Each row is a point on a tangle of strands that fork and nearly touch. The rows are in no order.
In the rows, zero is written as 128.
Points whose rows are less than 133 apart are linked; no others are. Some points are linked to none.
<248>: [132,124,136,130,102,125,100,121,121,130,170,70,107,65,103,162,137,132,112,111,92,143,99,118,94,157,123,132,120,127,115,108,128,119,140,144,133,116,129,134,110,109,141,141,165,182,124,133,146,114,111,112]
<672>: [164,126,116,107,131,141,148,134,98,97,132,117,146,130,125,144,105,145,133,135,118,168,81,149,143,118,163,146,114,112,147,135,132,103,156,90,124,101,89,124,106,148,155,127,105,132,154,98,100,151,151,117]
<153>: [102,137,137,127,102,126,93,186,122,167,113,164,140,139,140,102,136,103,109,93,144,131,150,116,153,117,125,102,138,94,162,170,122,147,94,166,142,137,110,129,114,124,121,82,145,104,154,121,146,119,97,142]
<329>: [136,128,88,133,116,149,143,116,129,114,163,146,112,97,115,142,122,147,97,104,102,132,93,132,74,136,140,181,124,137,140,95,119,104,136,120,109,115,129,152,154,123,133,116,137,169,101,157,92,164,111,130]
<1092>: [105,138,171,134,128,91,145,97,106,144,132,118,123,87,139,147,149,122,105,130,135,100,162,97,110,137,117,102,126,151,99,130,157,150,115,144,117,120,125,110,143,122,139,164,115,146,119,125,155,113,116,100]
<250>: [113,106,112,123,126,135,92,128,134,109,148,128,163,95,136,126,128,115,124,98,135,157,64,88,92,129,139,149,135,157,101,131,127,136,139,150,135,134,107,173,108,129,119,126,133,163,129,125,96,149,120,145]
<797>: [100,97,124,120,158,151,129,120,169,129,93,125,167,189,104,124,141,108,183,158,171,136,108,96,139,142,162,149,103,157,93,137,142,145,175,115,135,132,129,162,163,156,146,138,114,117,123,117,130,128,140,148]
<470>: [149,123,134,147,145,138,134,128,136,97,108,102,119,131,155,102,121,124,173,149,131,101,151,164,157,151,91,120,149,94,119,116,95,106,88,149,161,172,165,112,123,104,99,141,151,111,103,143,157,96,136,146]
<110>: [148,149,140,115,110,102,182,122,79,96,132,134,110,96,157,158,103,164,135,138,140,173,84,158,118,110,101,112,122,124,155,99,94,113,114,112,127,123,132,85,90,115,115,147,113,145,115,108,127,152,137,143]
<325>: [115,142,63,130,124,134,69,144,161,97,161,126,145,156,108,90,119,125,142,119,141,141,110,131,108,99,141,160,121,118,98,133,129,104,165,102,133,132,143,176,101,121,137,110,135,107,152,136,76,165,168,132]
<355>: [123,128,102,84,114,167,81,129,99,148,116,80,136,114,106,148,138,141,114,112,133,151,121,146,158,132,140,150,132,121,142,149,161,125,177,105,122,102,92,142,106,202,134,117,114,117,174,137,145,147,144,95]
<1084>: [141,147,149,148,135,104,150,93,145,169,113,118,107,109,129,143,120,137,95,183,102,136,180,127,100,127,124,91,114,163,125,120,154,156,127,112,86,83,131,96,142,122,131,144,131,142,115,122,116,130,139,98]
<39>: [116,143,150,125,132,128,149,132,92,135,133,114,98,135,121,139,156,143,116,117,133,93,167,116,148,133,104,103,139,104,119,124,132,113,125,111,152,131,146,106,137,124,142,145,128,123,146,122,185,92,119,103]
<1244>: [146,123,146,101,98,122,155,124,96,119,98,142,139,90,154,144,99,160,147,127,145,192,73,161,146,120,115,111,138,116,157,126,113,141,113,115,133,141,107,76,95,150,102,147,105,138,137,114,118,142,127,158]
<838>: [140,133,145,130,154,137,152,128,140,147,104,164,142,134,135,152,85,99,115,126,115,130,126,132,135,140,161,165,98,151,182,101,115,159,109,139,82,123,128,134,161,120,115,143,129,113,96,128,107,131,112,163]
<699>: [124,106,143,140,149,130,123,121,155,116,113,141,157,120,162,106,121,116,147,121,129,126,101,108,121,136,110,127,143,148,113,123,115,156,107,171,128,159,130,128,132,121,95,133,131,145,100,142,135,114,110,165]
<453>: [140,153,146,150,149,98,148,137,148,133,151,140,96,122,115,151,104,108,117,144,70,114,163,128,104,138,133,130,100,165,145,89,120,135,109,127,91,107,148,156,152,64,149,151,153,128,108,127,101,107,99,124]
<61>: [128,133,97,120,121,143,86,173,130,126,155,124,142,132,109,109,117,118,96,87,115,128,105,114,119,141,141,152,136,110,144,143,124,101,129,142,130,121,126,143,122,121,119,109,153,124,142,134,117,125,115,143]
<1096>: [109,136,86,147,141,104,109,115,164,129,141,103,140,116,124,88,143,126,121,133,94,110,144,96,72,158,129,167,148,152,80,141,134,110,146,155,105,107,131,148,154,102,127,123,136,140,107,137,86,146,128,124]
<653>: [113,126,114,116,113,141,114,103,127,157,103,160,102,143,130,129,162,109,111,131,149,83,203,167,160,122,106,128,124,123,148,98,124,140,122,114,130,140,157,115,154,177,105,129,144,100,106,163,148,126,129,123]
<74>: [142,136,63,135,97,131,54,143,147,124,143,128,148,140,134,86,109,128,122,121,144,145,125,146,110,94,124,112,146,108,117,150,120,109,133,113,140,118,113,162,91,132,125,90,138,100,168,139,76,166,157,114]
<439>: [144,144,145,147,155,114,113,172,129,172,106,200,153,167,150,101,95,109,111,101,140,174,126,115,135,127,133,104,118,147,164,147,115,168,89,149,127,145,142,113,119,101,111,116,114,96,141,119,114,101,104,159]
<712>: [149,138,159,131,174,98,192,114,109,105,112,154,125,148,128,158,104,128,131,153,124,159,120,125,142,130,152,95,110,157,136,123,142,144,131,104,113,120,130,112,118,106,138,153,88,112,124,86,118,123,131,129]
<1151>: [118,99,145,137,146,130,114,162,152,133,122,127,151,150,147,102,124,123,159,109,146,147,89,104,128,114,104,91,139,121,108,149,116,152,100,159,148,167,135,125,104,102,107,120,121,129,124,119,146,103,95,163]
<1029>: [125,115,141,95,107,152,111,148,95,154,124,101,134,113,110,162,130,138,118,109,143,161,102,119,159,116,156,122,112,117,147,140,157,142,172,102,138,110,90,129,107,182,148,137,103,136,162,109,148,132,128,109]
<457>: [168,132,133,121,91,118,180,97,107,89,151,118,113,82,163,140,103,166,110,132,118,135,104,154,106,106,108,130,145,118,155,116,106,97,111,124,110,108,127,91,110,102,133,119,133,146,125,123,105,172,147,125]
<800>: [121,159,138,142,108,110,120,120,122,142,155,102,120,71,136,149,144,132,112,102,109,114,146,115,109,149,88,116,119,121,112,98,103,123,93,159,128,138,149,116,117,116,113,145,176,162,110,155,172,79,82,145]
<994>: [157,144,176,114,114,86,147,106,82,113,141,92,103,103,120,173,110,103,104,164,109,104,166,131,141,132,126,134,104,114,155,110,122,115,103,138,127,87,113,132,120,86,157,148,153,104,133,117,126,108,138,102]
<377>: [163,135,148,106,105,138,139,151,108,114,125,140,132,120,133,149,87,131,132,116,133,171,84,155,146,98,146,138,115,112,176,115,122,131,133,99,125,121,86,104,92,144,121,130,112,121,146,112,101,138,138,150]
<154>: [140,107,158,133,170,115,194,110,119,104,115,151,140,134,138,149,126,146,169,144,153,156,90,118,134,130,141,98,124,136,112,136,137,140,138,118,125,144,119,104,118,124,137,156,78,153,126,85,135,126,133,133]
<415>: [113,96,123,124,138,149,172,112,175,166,120,68,118,93,119,138,152,177,137,133,103,126,111,118,79,125,131,122,141,105,88,155,150,142,146,147,100,110,126,94,150,139,128,98,120,184,117,124,144,134,111,93]
<941>: [140,126,131,138,111,123,127,73,141,148,123,113,119,97,126,150,115,131,102,175,109,134,152,142,106,128,143,120,122,163,126,105,143,153,131,115,93,86,118,129,148,145,128,134,141,144,102,144,103,169,160,94]
<747>: [137,153,158,128,148,106,126,156,113,149,102,183,149,131,149,146,73,85,106,110,127,146,131,115,146,129,150,134,101,148,190,119,118,166,90,148,112,125,123,130,122,103,116,151,126,97,124,113,116,97,104,165]
<1037>: [150,146,181,129,99,101,155,136,81,109,173,97,90,118,120,161,102,130,130,147,114,119,135,112,136,88,118,98,107,103,142,117,108,96,104,114,144,115,126,135,102,54,164,140,146,120,145,105,146,111,132,105]
<688>: [100,152,98,134,131,127,103,151,130,151,117,161,126,192,86,108,128,116,108,154,150,124,171,125,140,118,153,143,100,126,136,138,142,104,152,105,138,113,136,151,156,126,155,132,130,97,157,132,123,121,158,96]
<1190>: [134,135,149,144,165,108,182,96,161,146,112,122,104,105,147,114,134,157,150,152,103,116,154,142,109,150,89,127,148,132,96,125,118,119,87,155,108,144,158,76,141,126,96,135,125,165,72,141,154,97,90,153]
<605>: [120,119,84,141,157,145,96,129,138,124,141,146,159,162,95,102,156,131,152,111,155,159,84,112,126,156,129,143,133,151,83,137,132,119,174,100,146,160,177,147,139,169,131,138,112,135,149,133,129,108,133,142]
<228>: [134,121,125,158,146,137,106,140,150,115,126,75,132,128,136,88,140,122,178,138,115,95,147,158,139,163,79,109,157,80,90,151,109,98,94,173,159,154,141,120,108,113,105,118,160,120,114,141,155,106,126,123]
<969>: [87,144,73,134,118,122,105,134,132,163,90,175,150,179,111,76,147,131,88,144,164,117,179,112,146,116,155,133,126,143,134,155,155,139,155,106,108,125,146,147,162,154,142,121,96,90,175,134,117,143,141,120]
<1012>: [108,115,147,137,149,144,175,116,162,129,97,142,127,133,160,104,141,158,140,130,128,120,124,121,122,145,94,116,149,131,112,141,119,147,112,162,122,164,152,82,151,132,95,118,118,155,88,138,151,102,88,166]
<284>: [146,144,152,150,145,109,158,100,152,138,132,93,111,90,143,124,127,132,143,164,91,105,157,139,116,157,106,123,133,127,105,115,123,127,96,161,116,113,138,100,135,101,113,145,145,143,87,135,141,106,116,120]
<494>: [156,159,171,147,144,89,162,111,123,157,134,126,101,126,140,169,99,123,108,191,91,140,178,144,124,110,117,87,101,159,133,87,124,144,110,93,101,95,146,94,122,99,136,154,139,129,125,111,131,101,129,99]
<1156>: [155,147,168,138,153,88,173,109,130,128,130,114,104,100,135,154,97,124,130,168,70,110,157,135,108,157,133,143,119,158,128,109,121,130,100,143,84,105,141,119,163,89,137,153,138,143,95,125,118,101,107,131]
<749>: [139,132,108,108,109,149,94,120,97,145,118,84,141,103,121,129,151,138,107,114,120,121,140,131,152,146,106,124,155,112,124,152,159,111,150,132,123,109,113,113,118,185,121,105,123,124,166,141,150,133,133,96]
<49>: [119,116,145,139,100,130,140,119,153,95,170,148,110,136,128,155,130,125,179,137,154,148,68,138,127,44,133,96,117,149,95,82,120,144,139,94,143,152,95,146,94,120,124,139,120,150,117,122,105,167,145,150]
<620>: [135,119,139,140,136,133,95,171,138,142,117,120,132,163,119,99,125,121,155,132,151,130,130,133,166,118,121,80,118,112,123,149,134,133,133,116,165,149,149,124,104,133,125,122,115,103,160,109,144,102,138,114]
<850>: [110,133,87,122,110,131,96,169,117,106,174,173,145,135,127,98,126,120,88,58,129,125,94,94,115,123,138,149,149,127,155,133,110,105,120,135,147,144,130,153,129,112,129,97,135,108,142,134,89,131,106,177]
<383>: [119,134,132,147,115,127,107,138,157,150,160,96,117,84,112,142,148,133,120,115,92,133,123,107,94,149,117,118,118,151,95,111,123,125,120,154,128,127,144,140,128,88,116,148,175,161,107,145,144,92,96,132]
<19>: [114,125,161,124,125,131,153,96,121,102,119,147,96,152,155,148,139,121,170,133,173,63,151,157,163,98,110,135,128,115,135,89,105,131,114,109,162,168,125,121,148,137,111,147,144,110,80,135,165,128,137,146]
<743>: [93,94,114,103,142,157,106,105,163,133,81,109,172,166,132,97,138,102,171,149,173,119,116,109,145,128,159,181,125,148,107,147,151,144,168,128,131,120,105,175,151,169,140,114,119,102,117,138,117,154,156,139]
<443>: [130,140,176,139,135,111,146,148,106,105,161,115,106,130,113,150,113,125,142,121,118,111,126,117,127,118,129,107,110,109,123,115,116,120,106,124,158,145,138,141,108,60,151,156,138,129,122,102,165,93,121,138]
<694>: [125,109,105,111,131,150,87,138,135,87,142,111,145,147,134,93,139,116,172,95,153,106,101,124,149,129,127,156,161,115,97,144,121,109,138,134,163,155,115,158,110,145,124,100,135,103,139,125,117,139,141,154]
<11>: [140,107,93,130,111,144,126,123,115,82,133,170,155,131,149,93,142,131,141,92,155,131,84,152,136,125,111,149,168,129,150,119,92,121,114,124,147,168,139,128,126,149,110,107,120,115,116,154,100,140,124,188]
<1106>: [113,135,158,120,119,123,150,128,95,130,121,137,91,146,137,140,137,137,137,128,159,94,173,148,169,105,102,102,126,95,142,109,112,128,115,101,166,158,134,111,114,128,125,138,138,113,128,121,185,112,126,127]
<1149>: [144,132,92,97,95,142,123,128,87,96,170,147,125,102,119,161,120,133,119,87,128,127,88,148,138,118,137,185,139,124,178,108,117,103,139,104,132,128,90,136,124,166,149,113,122,122,138,140,105,151,141,141]
<1060>: [128,147,118,125,107,126,105,150,128,124,142,138,118,132,116,123,102,109,109,131,124,118,151,127,118,110,149,135,118,115,147,134,117,121,114,132,131,114,122,164,107,96,133,119,146,103,138,136,109,145,143,111]
<583>: [117,115,116,139,147,144,174,123,167,148,108,139,124,149,117,123,135,157,119,150,127,137,127,112,92,126,152,118,122,149,114,134,150,142,153,121,97,107,130,125,166,126,135,116,110,158,115,116,108,157,136,122]
<157>: [149,123,91,115,131,169,134,123,110,109,151,154,118,141,99,160,138,135,141,111,134,143,92,177,137,116,136,184,117,132,166,102,107,110,158,94,140,135,118,140,130,181,148,130,115,137,127,135,113,154,152,138]
<69>: [116,151,156,143,145,104,97,178,95,147,127,152,124,164,115,127,136,100,133,115,148,118,157,116,170,126,120,85,105,118,134,130,121,136,115,108,176,159,154,123,97,121,140,153,122,98,152,105,155,68,118,108]
<917>: [136,91,137,140,122,139,86,136,146,124,119,125,146,143,139,102,130,118,171,124,165,145,89,125,159,103,114,78,136,126,104,131,118,152,129,124,166,172,129,120,88,146,100,132,133,113,131,126,127,102,131,149]
<220>: [139,129,161,123,143,118,186,108,122,123,111,140,107,103,142,150,108,134,121,140,107,117,118,130,109,156,138,166,108,147,142,115,124,147,120,148,100,125,131,125,157,113,126,147,131,153,91,121,127,126,100,155]
<242>: [92,105,138,126,156,137,150,136,165,126,94,125,146,163,146,77,151,128,151,131,149,88,143,107,130,133,123,129,166,96,107,175,133,128,112,183,128,139,118,123,155,122,114,95,115,113,106,120,147,129,119,136]
<957>: [133,134,112,131,104,138,130,86,160,149,108,151,123,128,146,136,115,129,116,158,128,120,148,135,115,88,143,117,123,158,148,114,138,158,128,123,88,107,97,146,150,138,119,117,133,126,103,155,96,189,157,118]
<760>: [140,147,142,131,135,108,137,128,93,135,137,109,131,65,134,152,113,134,93,100,92,147,126,130,110,180,104,143,113,132,142,116,111,112,106,155,117,130,148,97,122,125,112,149,156,161,108,136,148,88,95,147]
<1261>: [138,120,186,96,149,109,162,159,82,106,117,122,138,128,127,146,79,112,134,118,126,113,126,112,160,144,159,149,109,90,164,137,126,119,95,153,135,121,94,131,116,90,139,151,125,92,127,100,145,97,122,147]
<632>: [141,127,134,121,74,121,146,121,123,123,120,139,130,113,159,112,101,146,112,144,145,127,122,131,124,69,141,98,154,118,136,156,146,136,127,113,120,98,59,126,110,123,130,103,113,110,139,111,97,189,153,111]
<41>: [134,111,145,123,115,154,80,111,146,147,131,55,134,79,118,159,138,125,145,131,114,152,106,139,124,158,130,129,107,111,104,117,135,141,133,145,134,119,109,135,102,147,115,139,173,165,120,143,146,119,127,123]
<487>: [149,118,120,90,125,139,156,154,103,94,136,93,122,143,134,128,119,163,147,112,121,119,100,136,127,101,156,141,146,90,120,150,140,91,154,100,141,103,84,136,109,112,151,100,114,124,154,88,123,152,152,110]
<252>: [95,145,75,141,94,104,97,125,130,128,110,190,127,149,119,89,146,110,77,134,150,105,199,126,135,111,134,138,142,141,148,138,124,136,128,131,121,117,134,153,154,139,133,116,104,77,149,165,90,169,154,111]
<606>: [117,143,120,107,140,130,104,142,68,125,130,118,146,117,114,120,157,115,88,81,126,106,147,114,173,179,113,155,145,110,147,147,131,110,128,161,147,149,135,126,125,168,126,133,119,98,159,138,169,83,107,136]
<514>: [115,157,167,139,131,109,136,138,136,190,126,157,86,145,125,172,120,108,107,153,102,123,192,149,132,101,129,93,85,148,156,94,130,159,104,100,110,103,143,129,133,96,134,144,149,124,122,126,137,112,120,102]
<538>: [133,122,130,116,117,122,158,147,127,111,132,119,126,129,148,104,113,158,130,123,128,112,100,114,119,93,144,91,155,98,117,171,143,118,144,116,127,103,89,127,114,96,139,103,102,128,146,97,115,176,148,109]
<945>: [119,138,145,140,157,121,124,185,132,162,102,171,136,160,138,101,129,106,122,113,122,141,151,127,134,143,119,109,117,116,154,161,119,143,82,173,128,149,151,113,130,97,116,101,137,114,139,111,152,94,95,135]
<1134>: [95,128,83,148,93,92,85,109,142,137,128,136,133,140,128,84,142,118,93,151,142,103,186,98,113,112,135,122,145,139,98,141,145,145,149,142,127,112,138,154,131,116,129,134,116,107,156,148,107,170,147,95]
<506>: [133,153,144,125,122,107,133,140,107,138,135,156,115,147,117,146,96,105,83,143,124,126,147,119,132,103,162,123,89,140,171,112,138,140,129,101,120,108,104,142,123,108,162,135,123,108,141,111,101,132,143,113]
<93>: [128,137,114,149,143,120,85,162,150,120,131,103,133,137,138,77,131,107,161,139,124,109,158,133,128,157,110,117,152,103,92,173,113,100,106,174,152,132,135,143,111,111,130,111,152,110,140,121,130,131,145,106]
<298>: [102,117,98,151,120,113,95,106,162,129,117,129,147,135,136,87,141,121,123,142,132,112,146,98,101,131,124,128,144,161,88,144,137,133,132,158,117,132,127,147,149,124,112,130,131,123,115,160,97,150,130,133]
<313>: [149,149,88,156,140,95,107,175,100,126,124,172,135,151,134,64,143,131,83,134,125,138,156,128,119,136,102,87,149,116,128,182,140,102,119,127,126,122,162,109,116,121,136,86,103,97,179,119,102,113,135,95]
<464>: [151,137,114,145,139,129,127,124,105,114,136,137,145,90,145,131,124,126,114,100,117,168,95,136,120,172,101,138,139,143,139,114,115,127,117,134,132,148,162,113,118,142,111,122,133,151,129,137,129,91,102,153]
<251>: [129,151,139,148,140,116,117,162,155,145,165,132,108,152,106,132,107,119,120,128,96,156,110,107,103,100,132,84,89,148,122,121,127,138,128,107,123,127,152,153,110,67,134,138,146,138,152,118,128,113,103,126]
<652>: [113,124,111,141,155,117,130,129,168,140,135,73,141,116,118,120,126,139,146,138,102,126,113,100,69,167,151,142,126,127,70,152,151,110,154,160,102,96,122,149,151,99,140,125,127,153,110,109,108,133,116,117]
<1073>: [112,128,142,120,162,124,152,127,97,147,107,141,154,120,130,124,157,131,102,89,127,108,139,110,142,187,122,156,146,117,145,148,141,126,117,166,121,143,145,98,157,144,125,135,103,121,124,121,167,84,93,148]
<1003>: [119,108,138,120,149,137,153,114,168,155,123,45,121,114,112,138,153,141,168,147,93,114,131,114,89,143,142,138,125,108,67,145,156,120,142,136,101,84,118,131,158,108,134,126,131,165,107,116,145,128,121,104]
<501>: [128,89,148,124,111,159,94,88,163,147,85,80,153,103,139,140,143,115,156,158,129,141,122,139,142,136,124,131,123,136,102,126,149,164,138,158,114,119,110,138,127,174,102,138,154,151,103,156,142,140,133,123]
<132>: [157,141,173,102,142,100,165,126,72,84,122,124,113,126,135,158,75,104,125,146,113,105,141,152,158,135,149,156,100,102,183,111,115,118,98,141,124,111,105,125,120,95,145,152,131,94,117,111,119,121,136,139]
<562>: [126,114,103,114,131,154,119,137,147,133,147,119,142,100,123,141,117,149,119,99,105,163,67,110,80,137,150,167,135,144,119,123,134,124,160,131,104,106,116,156,135,127,132,109,149,178,126,124,99,169,113,137]
<83>: [144,133,115,115,118,154,145,87,107,127,99,151,110,136,150,146,140,126,116,142,135,113,173,193,171,127,106,130,138,122,178,95,128,125,131,89,116,135,146,90,139,186,109,120,128,101,118,154,147,137,148,116]
<416>: [151,124,111,139,104,154,136,116,133,108,132,100,110,124,163,92,141,159,139,142,122,109,147,155,121,98,99,85,181,97,110,148,120,98,118,118,134,111,137,93,107,121,118,79,140,127,152,134,137,166,160,101]
<390>: [140,136,137,144,197,117,193,117,139,126,98,153,139,174,103,146,116,128,146,171,116,160,128,128,128,153,170,127,100,172,119,136,135,126,136,96,93,120,149,118,168,112,153,144,96,150,116,95,118,99,123,132]
<786>: [129,127,165,114,155,126,154,150,99,117,106,118,153,119,128,137,106,117,130,108,119,108,121,109,146,173,153,171,109,93,157,142,121,119,100,167,121,140,130,122,140,119,120,147,129,123,119,115,161,86,107,153]
<225>: [134,145,114,124,118,128,79,139,74,139,128,94,134,110,124,121,158,117,89,109,122,124,165,135,159,167,95,103,153,115,133,149,141,110,136,134,143,121,149,113,105,166,139,134,122,98,172,141,161,89,128,89]
<1082>: [113,77,155,122,125,160,129,85,142,143,76,114,151,123,145,135,154,122,168,155,150,121,119,129,151,142,118,169,138,139,115,132,132,160,133,168,126,143,114,120,153,179,98,127,136,148,83,147,156,136,124,139]
<871>: [136,108,138,137,132,120,193,103,128,95,148,160,109,124,137,152,138,155,166,139,150,173,76,139,130,76,127,98,135,131,107,104,109,134,149,98,144,156,113,126,101,132,119,143,87,169,108,99,123,152,146,143]
<992>: [147,120,164,89,95,145,132,136,77,141,129,117,121,82,118,182,106,144,105,119,116,171,97,136,135,120,147,136,101,118,174,109,138,140,143,106,124,102,96,118,103,163,136,135,116,164,149,119,137,134,125,136]
<670>: [148,136,126,137,146,110,94,123,117,98,145,146,158,91,131,127,121,110,130,111,132,172,69,104,114,155,118,118,131,163,107,132,119,149,128,133,142,145,138,146,97,135,128,151,117,149,137,122,89,115,119,147]
<139>: [121,149,128,140,153,137,105,146,134,141,115,153,116,186,81,131,127,90,125,152,120,119,177,145,148,130,149,152,85,134,151,109,111,129,124,110,141,134,143,160,149,111,152,154,149,96,133,138,127,90,147,121]
<948>: [153,137,157,138,148,130,142,108,136,90,124,131,107,147,142,143,113,99,179,157,144,100,157,180,169,143,111,139,125,117,143,94,93,121,98,108,156,161,152,122,121,118,109,160,144,91,94,139,136,115,153,139]
<299>: [140,129,126,139,170,128,180,120,135,131,118,122,121,147,99,152,139,145,121,162,106,152,119,117,104,136,162,118,96,151,111,125,146,119,162,93,102,99,142,124,164,119,170,133,99,166,129,108,122,132,126,104]
<288>: [171,135,120,137,111,139,158,107,110,106,132,115,119,112,160,114,122,179,132,143,116,144,122,155,129,118,111,99,165,120,129,135,130,102,128,110,117,117,128,84,104,137,122,104,109,126,136,117,117,167,169,101]
<72>: [117,124,120,145,185,133,159,112,155,137,96,144,159,177,91,125,137,110,170,164,149,156,116,113,141,172,167,147,101,174,104,145,139,131,166,104,115,140,149,146,173,134,157,151,96,128,116,117,109,112,142,141]
<737>: [114,100,142,131,121,146,176,115,157,143,133,110,117,97,132,157,137,175,125,133,115,150,98,109,76,111,144,103,125,132,107,136,151,150,145,128,102,126,111,116,142,120,133,116,111,190,111,115,146,148,117,109]
<1223>: [95,118,60,125,91,140,67,125,178,106,159,139,133,161,118,96,139,134,140,116,159,133,107,111,98,89,144,180,120,131,108,105,126,118,175,105,139,148,143,175,139,140,125,115,136,132,140,163,98,174,144,144]
<1186>: [115,113,113,139,152,134,120,136,136,134,130,107,133,135,117,115,168,163,127,120,136,128,122,118,123,134,99,80,151,125,92,164,154,115,140,119,135,132,158,96,137,151,133,119,90,136,151,113,156,103,135,94]
<1031>: [107,144,161,130,116,88,113,137,113,112,187,105,95,108,92,140,135,106,133,99,129,88,137,85,123,132,123,117,104,120,91,98,119,121,112,133,169,148,143,157,114,68,148,172,152,133,125,126,163,91,112,125]
<123>: [101,128,78,113,103,138,74,144,149,115,171,178,147,147,104,114,127,110,109,72,151,126,98,99,105,89,140,175,131,136,144,115,110,119,144,112,149,158,130,162,143,131,122,119,137,118,147,161,91,142,122,178]
<441>: [113,112,105,99,95,187,124,123,129,133,133,134,108,141,109,154,147,137,137,94,149,126,97,150,152,101,128,171,129,123,163,104,124,134,157,102,139,140,128,124,140,199,117,104,128,129,124,159,151,148,132,141]
<869>: [122,88,119,105,137,161,113,114,162,92,108,101,148,156,147,109,141,120,200,134,167,115,101,119,143,129,125,159,149,127,84,143,126,123,148,131,154,149,108,151,123,161,129,117,125,130,112,131,124,149,148,134]
<159>: [119,119,88,126,93,138,66,146,141,105,133,124,153,125,142,79,132,137,142,92,149,123,100,141,142,95,102,107,166,108,119,145,124,117,125,123,150,145,101,139,92,148,109,70,132,95,158,141,102,152,125,151]
<278>: [92,111,116,139,137,115,121,153,125,155,137,123,115,148,96,107,180,142,112,121,129,97,183,118,127,141,103,105,154,108,99,160,151,111,126,136,149,130,159,106,154,133,137,127,108,118,157,121,166,97,123,84]
<57>: [99,152,89,138,81,109,72,160,132,178,148,146,127,124,109,106,161,121,58,102,110,142,173,82,104,145,112,113,127,131,135,128,151,128,138,143,110,121,143,130,138,122,124,129,146,133,166,149,128,125,105,101]
<398>: [134,122,116,105,103,170,150,128,118,146,109,145,110,153,135,136,138,147,118,99,141,114,133,161,171,88,123,141,145,109,174,118,126,136,139,96,133,139,128,93,146,187,116,105,113,110,135,142,153,132,133,137]
<776>: [94,106,148,121,110,140,126,78,135,128,102,156,109,148,145,144,165,114,133,150,158,66,176,154,151,115,104,145,127,145,131,90,130,148,121,128,131,159,122,125,160,170,95,136,142,117,80,161,150,137,123,139]
<678>: [128,93,110,133,157,147,98,120,142,125,133,95,143,143,115,119,167,138,164,111,134,150,104,138,133,163,114,117,158,133,83,148,139,121,156,124,151,151,161,115,123,174,126,131,105,139,146,121,156,106,131,119]
<557>: [119,135,111,139,105,123,118,138,147,137,136,110,117,132,130,78,160,128,126,139,116,94,167,139,115,135,96,104,179,90,105,175,132,94,111,163,140,116,127,109,124,116,121,80,147,119,145,124,150,150,129,92]
<991>: [139,131,122,104,104,138,123,111,104,110,165,129,116,97,108,167,119,115,94,116,114,135,100,130,116,142,154,179,100,138,160,91,125,123,143,124,124,106,117,153,122,136,149,137,145,154,117,148,99,150,136,122]
<698>: [130,165,140,140,137,111,111,138,137,161,129,159,110,141,105,165,103,102,88,143,97,138,164,126,125,130,150,112,76,167,156,100,129,166,111,119,101,111,138,146,139,94,149,140,142,113,128,136,106,119,114,122]
<983>: [143,124,122,110,88,125,149,96,123,104,128,149,131,106,158,147,98,127,111,135,144,99,119,144,124,98,141,134,134,137,162,119,127,146,116,115,107,102,72,138,129,133,126,122,124,119,101,145,82,198,163,118]

A fork is a point with three links. Follow the links from the first point to the second and name the forks in between, in order.
<694>, <871> | <390>
<250>, <288> | <19>
<948>, <1190> | <377> <698> <1156>
<583>, <941> | <390> <698>
<1261>, <948> | <377>

A fork is a point with three links, a tip a point with one. Leave the first point through the second and follow the links. Name the first fork or tip that comes.
<299>, <583> | <139>
<670>, <464> | <1082>
<69>, <620> | <1156>
<1037>, <994> | <377>
<487>, <538> | <698>
<139>, <688> | <390>
<1156>, <284> | <69>
<991>, <1149> | <19>
<749>, <225> | <1031>

Follow the links from the first point to the second, and from the first to the third. Name the last point that the two ways share.
<1190>, <606>, <871> | <698>
<250>, <557>, <39> | <19>
<487>, <69>, <123> | <698>
<1096>, <325>, <871> | <390>
<557>, <699>, <606> | <377>
<1106>, <225>, <514> | <377>
<800>, <678>, <228> | <19>
<252>, <159>, <154> | <390>
